Each row is a point on a tangle of strands that fork, close into loops and nearly touch. The rows are in no order.
In the rows, zero is written as 128.
Two points are linked if the straight distance between their rows is under 99.6. Some points are linked to none.
q_972: [129 139  99 171 136  80  79 111 116 109 158  77 110 156 148  90 128 140
 159 140]
q_857: [146 117 147  96 163 178 158  72 136  95 159 103 161  76 169 172 103 166
  96 146]
q_548: [137 144 105 165 142  44 125 106 132 132 134  50 108 149 172 117 129 129
 164 140]
q_917: [111 137 157  87  65 114  98 115 109 139 186 206  82 108  37 157 142 126
  83 103]
q_410: [105 111 127 161 144  94 186  83 160 134 159  68 124 115 125 114 115 162
 149 170]
q_281: [164 127  99  99 111 151  74 122  84 121 131 147  88 144 133 139 135 122
 153  97]
q_656: [120 124 107 153 150 134 156 117 121  71 118  92 168 155 147 134  86 133
 174 159]
q_48: [136 130 128 158 107 164 165 158 136 137  96 142  88 145  94  70 146  59
  76 153]
q_255: [152 123 108  97 117 104  57 114  76 126 167 141 111 146 136 156 108 148
 126  76]
q_234: [120 116 135 102 179 183 159  87 116 110 124 116 162 104 118 156 121 172
 116 127]
q_357: [160 125 160  94 161 140 145  33 143  89 176  96 144  79 196 164 140 139
  97 124]
q_304: [104 109 156 165 121  83 197 182 158 137 105 124 123 145  87 125 147 133
 118 189]
q_206: [121 126 144  81 125 119 118 147 137  95 107 145 160 109 167 163 144 145
 138 140]
q_519: [117 113 127  87 109  73 114  47 143 116 164 141  80 152 103 159 183 144
 123 148]
q_922: [147 151 102 128 118 173 105 165 101 173 149 186  91 122  72 123 133  81
 131  92]
q_131: [115 141 103 134 179 130 149 154 148 147 133 112 131 146 133 124 135 148
 159 116]
q_511: [ 78  92 162 139 104  80 203  76 130 155 128 100 132 102  61 137 154 149
 145 150]
q_78: [124 164 125 182 118 127 172 151 166 164 103 121  92 137 111  98 158 102
 154 139]
q_858: [155 101 130 114 115 173 139 185 182 145  71 142 103 122 166 135  96 103
  90 133]
q_630: [ 97 136 126  85 146 156  98 140 114 142  87 141  93 124 151 145 116 138
 120 101]
q_899: [107 124 138  81 136 157 100 106  94 131 128 151 101 128 113 145 121 173
 109  88]
q_745: [170 149 104 147  92 151  52 152 158 143 141 142  93  96 162 117 106  87
 108 125]
q_379: [ 95 123 109  89 167 173 108 127  74  95 115 137 155 129  88 123 145 130
 132 154]
q_556: [119 145 126 153 183 136  96  96 119  85 145  93 176 122 190 105  76 140
 133 112]
q_532: [114 121 140 106 143 149 133  27 131  90 181 140 127  87 145 166 154 147
 102 116]
q_221: [128 128 133 142 181  96  98 130 140 103 134  72 155 133 164 105  90 149
 122 153]
q_995: [155 129 106 114 175  92  88  77 124  99 134  96 165 107 189 196 127 142
 109  79]
q_774: [ 81 110 148 149 126 123 154 108 143  92 127 113 161 149 143  56  99 143
 134 133]
q_944: [143 152 115 159  96 168 113 164  79 155 164 158  97 148  68  78 129  84
 119 106]
q_835: [109 147 149 175  81  99 191 135 150 160  99 143 116 116  90 137 159  82
 153 155]
q_149: [120 107 134 106 156 153 164 186 121 130  90 153 152 136  88 139 147  96
 105 124]
q_829: [110  77 166 151  97  65 188 110 139 166 131 109 168 104  82 161 148 178
 127 171]
q_133: [105 108 123 113 178 161 161 147 123 127 118 146 159 117  92 169 140 122
 111  85]
q_985: [114 128 149 141 142 136 186 161 123 112 111 127 176 161 120 136  82 184
 136 183]
q_677: [109 112 156 184 114 105 168 113 148  96 115  91 172 162 166  96  92 168
 125 138]
q_368: [180 114  86 169  91 147 118 131 189 136 106 113  76 142 160 104 117  52
 125 165]
q_417: [134 151 128 125 143 151 137 159  61 164 147 150 119 170  65  81 151 106
 119  94]
q_695: [178 145 143 130 168 110 153 126 131 111 134  66 182 128 217 107 117 166
 130 109]
q_164: [146 107 147 160 137  54 164  97 131  99 159  48 176 143 186 117 106 142
 130 179]
q_65: [ 90 130 129 144 101 161 127 189 122 121  80 169 141 115 108 106 127  67
 108 164]
q_344: [118 108 136 169  96  77 168 118 133 136  96  96 105 126 131 122 151 134
 153 161]
q_850: [148 125 175 150  74  73 191 122 189 175 115 123 120 110 108 188 136 120
 131 159]
q_824: [ 94 128 139  97 163 150 146 142 106 103 106 110 158 136 153 130  92 172
 134 171]
q_942: [165 150 121 165 146 119 170 120 129  92 125  58 153 136 185 123  98 185
 120 137]
q_671: [143 152 136  84 106 119  56 138 118 127 100 144 102 118 189 136 134  91
 141  88]
q_948: [152 165 112 128 167  83  87 144 116 125 108  75 158 140 177 124 118 141
 145 158]
q_825: [116 170 105 168 124 139 101 144  98 122 105 129 123 157 141 122 124 131
 168 105]
q_83: [124 145 137 125 132 122  63 135 111 140 177 143 124 134 140  87 117 137
 155  77]
q_389: [101 124 117 121 117 168  91 191 102 119 112 171 128 117  83  99 141  83
 135 123]
q_702: [121 163 135 102 115 155  91 123 133 159  99 172  83  95 143 175 132 121
 105 110]
q_873: [127 130 119 106  95 188  88 150 138 130 109 183 123  91 116 119 154  78
 112 120]
q_528: [157 135 144 187 108  79 171 125 149  99 120  71 168 155 185 126  82 180
  92 143]
q_274: [ 99 126 137 153 151  73 102 153 152 128 101  93 113 152 158 109  89 152
 138 149]
q_752: [104 163 115 174 130 144 139 176 126 160 135 141  88 129  92  58 159  90
 152 129]
q_23: [137 139 138  91  62 123  59 115 106 150 164 206 101  98 117 170 133 109
 133  92]
q_372: [134 106 103 131 167 157 136 117 118 103 139 103 165  95 144 120 125 158
 137 119]
q_466: [166 113 106  75 131  87  69  64 111 109 144 138 114 129 145 183 131 134
 118  76]
q_851: [ 97 119 101 129 156 173 134 122  80 120 137 107 173 133 104 112 112 134
 151 142]
q_653: [156 112 150 116 140 143 166 170 147 121 129 118 185 143 161 141 127 193
 112 124]
q_561: [169 160  93 122  93 202 106 143 124 169 152 184 101  91  78  99 118  73
  84 108]
q_476: [143 134 145  66 123 111  49  97 144 132 118 166 105 111 165 163 160  91
 143 118]
q_486: [100 112 134  76 120 127 115  32 124 106 184 146  95 128 118 138 158 166
 123 126]
q_785: [149 148 101 181  62 134 148  91 151 164 147 131  64 111  93 100 132  65
 104 159]
q_113: [102 136 113 117 145 132 153 113 100 124 100  93 120 158 147  93 101 155
 138 179]
q_187: [112 152 132  84 106 118  96  91 117 142 135 172  57 125 122 198 130 133
 137 111]
q_693: [159 106 137 169 138 118 187 159 157 130 147 106 176 145 163 113 125 191
 132 157]
q_778: [144 158 131 112  96 137  78 156  93 158 157 148  85 154 106 120  79 130
 152 126]
q_629: [ 90 167 110 158 125 138 139 136  99 133 124 121 123 138 106  70 133 129
 167 139]
q_427: [163 136 139 154 128  96 168 171 166 147 114 116 161 157 191 112 134 152
 164 147]
q_724: [129  97 140  81 143 146  82  94 106 107 130 115 143 114 177 131 146 137
 151  99]
q_739: [141  80 163 147  71  68 181 108 155 170 112  80 133 106 104 178 166 147
 149 131]
q_747: [112  97 108 112  97 154  85 138 129 108 106 170 127 101 127 160 169 114
 137 116]
q_756: [150 102 153 167 140  72 173  91 164 130 155  69 164 132 139 140 128 167
 149 181]
q_601: [101  99 116  94 154 135 138 117 116 128 110 176 122 109  66 173 149 121
  93  88]
q_40: [107 125 140 161 138 106 202 175 134 143 114 128 182 152  86 143 119 146
 129 182]
q_843: [123 135 121  83 136 171 123 128  57 140 139 167 116 152  53 108 140 135
 110  77]
q_16: [101 119 113 107 109 132 113 101 123 119 133 186  93 108  49 176 181 123
 110 103]
q_964: [139 148 126 146 123 143 154 158 164 147 102 130  88 154 173 106 139 112
 139 136]
q_33: [ 94 137 157 161 115  90 218 111 140 157 106 117 123 127  59 119 162 121
 135 130]
q_981: [159 107 146  80 143 113  97 103 112  76 114 122 175 101 208 164 142 137
 133 122]
q_129: [138 130  99 166  77 155 148 129 156 151 105 132  80 139 114  97 114  66
 102 168]
q_822: [123 124 107 134 157 175  88  79 117  96 161 122 161 109 152 130  97 147
 127  88]
q_107: [ 93 130 122  81 152 155 108  69  68 125 139 141 125 130  68 132 132 150
  97 102]
q_443: [157 143 159 109 176 122 139 141 155 115 135 103 193 123 191 161 110 172
 128 113]
q_26: [159 129 134 115 130 151 141 179 165 134  91 149 106 130 183 149 132 108
 131  96]
q_501: [121 129 114 143 152 157 161 183 131 134  87 131 151 152 107 136 119 125
 150 133]
q_60: [ 89 131 127 123 182 140 139 141 123 148 142 143 132 133  93 122 124 139
 123 101]
q_889: [112 134 145 101 110 136 101 120 112 147 152 206 103 109  38 146 159  84
  91  86]
q_378: [165 149 137 134 130  95 120 177 177 149 110 101 117 140 190 105 137 110
 143 146]
q_318: [160 155  88 145  77 191  76 152 142 160 137 171  90  97 120 113 120 114
  81  97]
q_426: [125 138 126 161 162 165 137 117 135  75 148  93 184 116 161 134  54 150
 138 158]
q_359: [128 141 141 104 151 151 134 179 106 141 136 155 113 151  67  60 152  56
 101 114]
q_279: [126 112 129 187 123 132 186 182 160 135 101 125 113 137  66 103 142  58
 105 159]
q_444: [120 111 131 142 167 133 191 193 141 133  90 134 133 158  64  97 148  92
  85 131]
q_31: [145 107 128  89 143  57  96  51 139  92 134 120 145 110 157 197 150 139
 113 104]
q_191: [128 122 135  96 147 109  56 118 125 120 147 124 140 141 179  87 138 123
 130  82]
q_744: [ 89  91 143 133 139 148 108 124 124 106 130 114 173 124 149  48 126 149
 161 125]
q_537: [183 151 120 120 111 123  69 154 144 128  93 145 114 108 197 122 129  72
 105 120]
q_79: [106 100 144  69 130 132 111 116 151 119 107 167 144  90 118 174 175 144
 139 113]
q_297: [112 129 110 151 158 101 179 143 163 146 130  71 130 156 122 117 130 167
 147 150]
q_348: [154 138 136 100  64 144  28 154 106 143 143 177 111  93 128 134 110  95
 133 106]
q_963: [158 124 126 170  78  77 187 154 188 145 101 110 106 135 129 171 122 111
 125 189]
q_504: [135 126 136  81  74 126  81 142  91 150 192 197 108  97  74 148 106 131
 116  92]
q_479: [117 126 105 154 118 112  65 129 115 130 167 108  96 154 127  73  99 139
 160 107]
q_979: [107 124 122 146 134 116 183 117  97 114 126  98 145 172 108 111 103 121
 168 188]
q_32: [124 112  88 129 127 160 106 143  93 134 126 137 106 163 102 128 124 120
 155 106]

A piece is all that can be reached along the links. How many separate loops has the piece of each point below (a circle has one, a figure eight two, a Y none), and how many tips (points with one link)?
q_653: loops 0, tips 4
q_187: loops 0, tips 3
q_948: loops 0, tips 5
q_149: loops 1, tips 4
q_548: loops 0, tips 2

A tip is a point with one link. Name the tips that can be reached along the links from each point below, in the order of the rows.
q_556: q_304, q_519, q_379, q_948, q_274
q_479: q_548, q_65
q_281: q_858, q_995, q_744, q_963
q_410: q_368, q_164, q_785, q_348
q_417: q_476, q_187, q_359
